Each row is a point on a landscape with many valleys, with its height.
A ball rolls from a point to the lowest of its 2 nearest points, and stops where none of them is lower. Distance is the straight distance between rows; heights are no part of it.
Gebeb: [-28 -9 36 22 -1 1 -7 -10 -10 6 -20 -26 -3 -18 18 -6 25 1 -5 34]  h=416
fip: [-19 -19 41 -16 -8 7 32 -13 -36 6 -16 10 11 -26 -6 -4 31 2 -11 20]  h=495
Mimor: [-2 -4 31 2 -1 9 -4 17 0 2 -20 -15 9 -10 -13 -10 28 -18 7 27]  h=247
Vab: [16 -5 -2 -41 20 10 33 -29 -47 -3 10 34 11 -9 10 1 -5 -5 -18 -28]  h=401
rugo: [26 -3 23 18 -10 16 15 -17 4 8 9 -12 19 -15 27 -7 0 -27 -23 10]  h=460
ponol: [2 24 -23 -6 27 -11 -24 -16 -2 -25 3 -3 2 40 -16 -17 -37 12 -6 -46]  h=471
deni: [-46 6 1 -9 32 -15 -20 3 -41 -3 -22 -5 20 19 -7 -28 10 -1 20 -42]  h=860
fiku: [-27 -6 48 -12 -16 -13 14 4 3 9 -18 -18 -8 -11 2 7 19 30 5 46]  h=484
tokik: [2 -24 27 9 -1 4 27 -1 -20 17 21 17 8 -35 33 12 6 -7 -18 19]  h=356
revi: [0 -1 -4 5 29 -19 -11 -22 29 0 4 -17 -14 38 0 -11 -71 28 -32 -18]  h=573
samim: [-4 26 -39 -15 -8 15 -36 17 27 -17 -1 -12 -4 21 -22 -10 11 -3 35 -23]  h=56
vumat: [28 -9 11 -19 10 13 48 -32 -24 -6 12 7 18 -19 13 -4 3 -15 -28 -8]  h=347
Faku: [-15 -8 4 48 9 -14 -26 14 -9 23 15 0 -7 0 21 0 -7 -13 3 -5]  h=300
Keku: [30 2 -11 -34 -7 13 45 -17 -22 -25 19 23 4 -17 -5 7 9 6 0 -6]  h=534
Zute: [16 9 -40 4 14 0 -38 8 3 -3 18 23 1 16 -11 -7 -25 -15 12 -37]  h=440
fadur: [24 -4 -13 14 -12 5 22 12 1 27 32 14 16 -16 27 35 -1 -28 5 22]  h=735
folo: [5 -21 -8 16 -21 -5 28 7 -12 17 20 40 16 -21 22 35 6 -10 2 44]  h=803
Babop: [-36 -4 -4 38 8 -27 -26 32 -10 14 -2 12 -19 -1 -2 4 -6 4 16 -18]  h=193
muvoz: [5 15 19 -5 8 15 -8 -12 18 -5 -11 -42 16 7 -17 -29 18 -25 3 4]  h=213
pap: [-13 11 -6 2 -18 12 -35 28 -6 -5 -5 -17 5 2 -21 -19 5 -14 38 -9]  h=486
Banov: [-37 3 31 5 -5 -4 -16 10 6 15 -18 -29 0 21 -19 -25 30 -7 41 23]  h=549
gusu: [-57 6 35 15 11 -23 -17 -3 -16 26 -43 -40 10 31 -8 -35 21 7 11 -5]  h=248
nido: [-18 8 22 10 13 4 -20 -5 3 13 -29 -44 19 15 -4 -41 34 -19 0 -5]  h=134
tol: [-36 7 8 13 -2 -1 -37 6 -19 2 -16 -5 -1 13 -18 -25 7 -12 21 -13]  h=409
sog: [-6 -22 17 28 -4 -30 28 19 -8 36 11 13 -7 -18 27 33 -10 -2 -9 34]  h=499
sise: [19 2 -24 31 -12 2 -3 19 25 13 36 13 11 3 16 22 -2 -25 15 9]  h=642
rosu: [-18 -25 11 -20 -5 -30 46 8 -46 9 -12 51 -11 -14 10 25 7 38 -3 3]  h=515
koli: [41 1 -36 -12 -16 23 -4 11 43 1 14 7 -1 -2 8 18 11 -7 0 7]  h=619
ter: [22 -13 -25 20 -22 10 14 23 14 -7 14 18 -1 -21 7 14 23 0 7 18]  h=218
Divap: [-10 -2 -23 20 12 -10 -37 25 -10 -2 -3 14 -15 -1 -11 -6 4 -13 19 -22]  h=54
Pinem: [-19 -21 37 -4 0 -12 52 6 -27 19 -3 31 0 -17 20 17 12 26 -19 18]  h=464
salan: [-11 -20 11 39 6 -28 -6 28 9 28 -3 9 -23 -5 10 27 -2 -2 2 24]  h=388
Lilo: [-8 12 -30 -6 13 -6 -20 4 -27 -23 6 24 8 10 -20 -18 1 -3 13 -48]  h=301
kera: [42 18 -2 -10 -7 6 23 -20 28 -22 30 3 -4 -2 0 13 -22 -3 -31 10]  h=465
tize: [38 15 -1 -22 -5 17 11 -34 18 -32 10 -16 1 -9 -17 -5 -8 -3 -24 13]  h=373
Sigo: [-37 -5 42 21 9 -9 -11 3 5 28 -41 -40 7 6 -7 -27 25 -1 -7 16]  h=198
zopum: [-14 22 -14 -24 23 4 -41 -21 3 -21 -6 -38 4 27 -15 -21 -18 5 17 -30]  h=862
par: [6 -17 -27 29 -14 -3 -4 39 18 16 -4 9 -9 -4 6 14 23 3 19 18]  h=100
mopo: [25 9 -12 0 -10 -2 -6 -14 42 -10 5 -23 -15 9 -13 -1 -51 9 -23 -6]  h=617
kez: [10 2 6 12 -1 -5 -12 45 14 8 -9 0 -8 -2 -8 7 19 -10 20 6]  h=249
dirip: [-23 -8 20 47 6 -17 -24 -2 2 17 -15 -15 -13 -5 23 -10 6 0 -8 18]  h=374
Los: [11 -18 12 -16 7 3 43 -18 -42 15 9 30 19 -21 34 14 7 -18 -13 1]  h=284
lodoz: [-42 5 38 5 -13 -3 -13 6 8 18 -20 -14 -4 3 -5 -10 19 22 23 37]  h=518
Vud: [-13 14 -49 -13 0 5 -35 11 0 -28 1 17 -1 19 -15 -9 -1 5 34 -46]  h=192
davu: [-6 -29 10 27 2 -13 15 17 9 12 -6 7 -13 -21 -2 15 23 9 0 31]  h=302
musub: [37 0 -24 -8 -15 7 10 -16 46 -11 21 -1 -6 12 -4 15 -40 25 -23 16]  h=554
Pizaf: [16 -13 -8 -14 -4 -4 49 7 -43 12 15 47 6 -20 22 30 10 -14 3 13]  h=197
Zefes: [41 8 -5 -24 -26 30 23 -1 5 -24 11 4 9 -14 -7 6 17 1 7 4]  h=472
ror: [33 -1 -31 -44 -3 6 44 -25 24 -24 25 9 -8 6 14 33 -31 30 -25 11]  h=635
nuv: [14 2 -31 22 4 10 -31 12 20 14 26 20 5 11 9 3 -20 -30 2 -8]  h=551
zemul: [-46 3 13 20 -3 -26 -19 23 3 9 -24 -7 -20 5 -14 0 1 19 13 -1]  h=286
zam: [35 5 1 7 13 9 -15 -17 27 -4 12 -37 -3 13 3 -10 -31 -11 -24 -17]  h=686
sapus: [-21 -4 33 0 -17 -25 0 4 12 22 -15 2 -17 -1 3 25 -1 43 -12 37]  h=431
Dip: [11 -8 8 2 -19 18 32 28 0 -3 0 24 -4 -23 9 23 28 12 7 20]  h=131
Fena: [16 27 11 -19 2 14 -3 -27 27 -24 -6 -44 9 7 -23 -25 -7 -4 -12 9]  h=293
mirom: [44 5 -46 -4 -16 12 13 -9 42 1 37 15 0 14 14 16 -19 6 -13 8]  h=613
Vufik: [-16 5 33 17 -4 -10 1 37 10 17 -26 -10 -11 -4 -14 0 14 -7 0 22]  h=122
Tenap: [31 14 -19 -26 -26 23 7 -1 37 -29 18 -10 2 2 -12 5 0 18 3 2]  h=541
ramin: [21 9 -16 17 26 -16 -8 -33 33 3 19 -13 0 41 -1 0 -56 -4 -36 -6]  h=622
bup: [36 2 -28 -50 -7 9 40 -27 -2 -37 23 30 -3 -5 3 18 -10 23 -17 -11]  h=580
zozot: [8 2 -6 -4 -11 -8 6 -8 46 -30 -9 -24 -28 25 -13 4 -49 30 -21 18]  h=667
Pubob: [4 3 -3 3 27 17 -26 -13 12 4 -1 -21 3 8 11 -15 -24 -20 -12 -28]  h=740
Dad: [-27 -6 -22 18 22 -14 -37 9 -37 12 3 30 1 5 -4 2 -1 -8 15 -42]  h=190
Vos: [16 -11 -10 -41 -12 8 31 10 -29 -3 -2 40 6 -17 9 27 34 -2 3 8]  h=74
Lov: [-17 12 -4 7 25 9 -34 0 -19 1 2 -10 10 9 3 -19 -14 -14 10 -45]  h=787
pamit: [8 0 15 -24 -7 14 11 -1 -10 3 -9 7 13 -19 3 6 32 -10 5 37]  h=328
vavev: [25 1 9 -24 -13 24 -2 -5 3 -16 -2 -17 15 -12 -18 -6 11 -12 9 17]  h=402
Pemo: [-9 11 -25 -7 14 -21 -19 -20 23 -24 0 -15 -16 40 -17 -11 -56 31 -11 -33]  h=532
Kinuf: [15 11 -36 -3 9 6 -30 -4 28 -10 11 -4 -14 22 -17 -4 -30 -12 -9 -23]  h=545
lifar: [-16 -17 14 -29 9 2 31 -16 -53 6 -6 41 0 -30 -4 4 26 5 -3 3]  h=467
subu: [4 28 -6 -16 -5 13 -21 -11 40 -24 -2 -32 -12 23 -26 -23 -21 5 -2 -13]  h=369
pineb: [-33 0 30 18 -3 -25 -13 12 8 17 -24 -24 -34 3 -1 16 -18 34 -3 19]  h=361
teriz: [8 -11 30 -5 -4 13 31 -26 -28 10 -2 -10 22 -23 30 -18 19 -26 -30 2]  h=400
lazag: [25 2 2 22 2 15 -10 -6 1 13 20 -10 10 -8 7 2 -16 -18 -7 6]  h=535
sileb: [-9 -19 14 0 -20 -15 31 13 -6 -3 -7 20 -17 -29 4 22 19 29 3 28]  h=225
das: [-23 9 -12 -20 27 7 -28 -13 -24 -9 -13 -32 15 24 -13 -29 4 -17 16 -47]  h=829
Vego: [14 3 -9 12 -9 20 -27 13 7 -3 2 -10 0 -5 -10 -10 -10 -8 8 -6]  h=574
Zozib: [-63 9 14 13 6 -26 -21 16 -33 12 -24 0 -12 14 -17 -28 7 16 21 -20]  h=352
ropop: [-7 -24 37 13 2 -13 32 -11 -22 22 -17 5 6 -30 27 4 15 12 -22 32]  h=415
biz: [-45 20 -1 -33 32 -10 -7 -24 -41 -27 -1 -5 23 16 -12 -35 19 -8 24 -43]  h=882
rogu: [41 -9 -33 1 -23 6 43 12 -2 -12 22 20 6 -14 19 25 11 -11 4 9]  h=343
magim: [-14 23 -15 -17 21 -2 -25 -34 -22 -33 -1 8 11 22 -20 -24 -10 -4 3 -60]  h=391
vobos: [29 7 -27 -15 -6 10 -32 15 44 -2 -1 -2 -3 11 -7 17 -14 -12 3 -6]  h=637
nuli: [-33 -9 47 39 -10 -18 10 -8 0 18 -22 -12 -15 -18 13 10 7 21 -21 34]  h=463
Keda: [4 -16 -6 -28 7 1 33 -14 -52 -8 -1 42 1 -12 1 3 17 -11 9 -26]  h=438
zoka: [20 5 -35 7 -25 30 -23 27 26 -6 -5 -12 -4 -7 2 5 9 0 23 -18]  h=648

For each start below, name the point where the ball stops.
rosu: Vos
bup: Vufik
lodoz: Divap
ramin: samim

Call two points neighbours if one is among the 2 nearest of the other. Go from one point of each pair to the other, from neighbour to neighbour, staying as low as possible. Name the highest point that can't be avoided.
par / Dip: ter
Divap / nido: Banov
Vufik / Dip: kez
